Each row is a point on a landscape with many valleys, with its height.
From any point a ball rolls to the lowest of the 3 points nearest to it. It stops when none of these is lower. Distance is the straight distance between rows; heights are no part of it.
(606) h=723: [  1.7   9.0  19.7  14.3 -11.6  -2.9 -16.9  44.2]
(71) h=628: [-4.8  0.2  7.7  8.8  3.6  0.7 -3.9 17.1]
(247) h=146: [-10.4  14.4  29.9  15.2  -8.7 -13.6 -53.8   3.2]
(167) h=616: [ 13.4  -3.1 -47.8 -18.8  -4.1  34.3  77.1  24.2]
(275) h=81: [  1.6 -17.6 -38.4 -18.8  14.8   8.4  48.3 -41.9]
(114) h=129: [ -6.2  -9.8  -8.9  -4.9  19.1  -7.4  11.4 -40.0]
(37) h=201: [ -1.8 -10.6 -19.2  -6.4  13.3   6.0  31.5 -14.9]
(436) h=605: [-2.1 -2.5 -1.6  5.2  5.5  2.7 10.9 12.1]
(566) h=144: [  4.0 -13.2 -38.7 -20.9  12.8  12.7  54.0 -31.6]
(386) h=683: [  7.2  -2.7 -15.5   2.2  -2.8  20.6  43.2  46.9]
(491) h=230: [  1.8 -22.4 -29.6 -19.5  21.5  -3.0  38.9 -64.3]
(282) h=97: [ -1.1  22.7  43.2  14.6 -28.7 -12.4 -79.6  22.6]
(373) h=73: [-11.3   0.5  12.3   5.6   9.5 -15.2 -26.9 -23.6]
(445) h=341: [ 10.3  -6.7 -52.6 -23.4  -1.7  29.6  75.2   2.9]
(387) h=362: [ -0.8  14.5  30.2  15.8 -15.3  -5.6 -39.2  42.2]
(256) h=169: [  1.2 -25.3 -24.8 -21.5  24.1  -6.2  34.9 -76.0]
(317) h=473: [-6.9  1.1  8.5  8.6  3.9 -2.0 -7.6 10.6]
(487) h=127: [ -5.7  14.9  31.0  15.9 -12.2 -11.7 -49.6  16.2]
(365) h=436: [  4.9  13.7  34.9  15.4 -21.1  -4.3 -36.8  58.3]
(133) h=529: [  9.8  26.0  49.9  16.7 -38.2  -7.8 -74.9  49.1]
(49) h=942: [ 1.9  2.7  4.7  9.0 -1.6  6.2 13.2 41.0]
(46) h=206: [  7.3 -17.8 -47.3 -27.1  12.7  15.3  62.9 -45.3]
(263) h=901: [ 3.2  3.4 12.3 11.9 -6.7  5.1  0.3 48.4]
(607) h=442: [-4.0 -4.2 -4.4  3.6  9.8 -0.3  7.6  1.5]
(160) h=224: [ -1.0  -8.3 -26.3  -9.1  12.6  11.0  38.5 -15.1]
(109) h=131: [  1.1  19.2  37.3  14.7 -21.6 -10.3 -60.4  33.8]
(554) h=96: [  4.8 -11.4 -42.3 -18.2   7.8  19.9  61.4 -12.8]
(499) h=286: [ -9.3  -0.3   6.0   7.5   8.4  -6.5 -10.2  -6.8]
(576) h=211: [ -6.1  11.9  22.3  13.4  -8.1  -8.2 -34.9  21.2]
(366) h=739: [ -5.5   4.5  13.3  13.4  -0.6  -1.3 -12.0  27.2]
(618) h=827: [ 10.2  -7.2 -37.5 -10.4  -2.8  28.0  63.1  36.8]
(349) h=414: [ 12.8 -24.7 -48.9 -37.6  15.6   5.1  62.7 -73.2]
(285) h=160: [ -5.1 -11.8 -15.7  -7.9  17.8  -1.7  23.2 -30.2]
(442) h=350: [-12.9   0.4  15.2   7.0  11.8 -20.1 -36.8 -43.2]
(254) h=468: [  9.0  10.3  32.6  15.9 -21.6  -0.5 -26.7  69.3]
(168) h=338: [  9.5 -24.3 -38.5 -31.2  20.4   1.3  51.7 -78.3]
(159) h=763: [ 7.0  0.7 -1.8  7.9 -3.7 11.6 24.7 52.9]
(89) h=205: [  8.2  -7.3 -42.9 -17.7   3.3  22.5  65.3   4.9]
(231) h=64: [ -2.6  25.5  41.4  17.2 -24.8 -13.1 -87.9   4.6]
(380) h=497: [ 14.9  20.9  50.7  12.9 -42.4  -7.6 -64.1  74.6]
(98) h=238: [-11.7   9.7  25.4  11.3   1.9 -17.5 -49.5 -19.4]
(412) h=124: [-16.0  13.5  29.2  10.8  -1.6 -22.3 -67.4 -34.5]
(123) h=292: [ 10.6 -19.3 -50.4 -33.1  10.9  11.4  66.5 -56.4]
(76) h=359: [ -5.2   8.2  20.0  14.0  -4.6  -7.2 -24.9  22.9]
(23) h=304: [  0.7  -7.7 -19.3  -4.4   8.8  12.7  36.8   4.5]
(127) h=167: [ -9.9   4.1  15.3   9.3   4.7 -11.4 -30.2 -12.5]
(402) h=471: [  1.8  -4.4 -18.0  -2.4   5.2  13.5  37.8  19.8]
(461) h=168: [  1.5 -17.3 -26.4 -15.2  19.6   2.8  38.2 -40.7]
(419) h=101: [ -4.6  20.9  38.3  15.1 -19.6 -13.3 -67.7  17.6]
(250) h=82: [ -4.5 -19.3 -14.0 -12.0  24.8  -9.2  17.4 -65.9]
(473) h=474: [ 10.6  15.8  41.7  15.8 -30.9  -4.3 -46.6  72.1]
(187) h=237: [-10.6  18.3  34.2  13.3  -8.9 -19.6 -78.8 -28.1]
(629) h=184: [-10.8  -7.9   3.6  -1.7  19.5 -15.1  -9.4 -48.3]

For each start below, name the point where the ball stops.
(349) | (275)
(491) | (275)
(160) | (250)
(168) | (250)
(167) | (554)
(366) | (231)
(473) | (231)
(317) | (373)
(618) | (554)
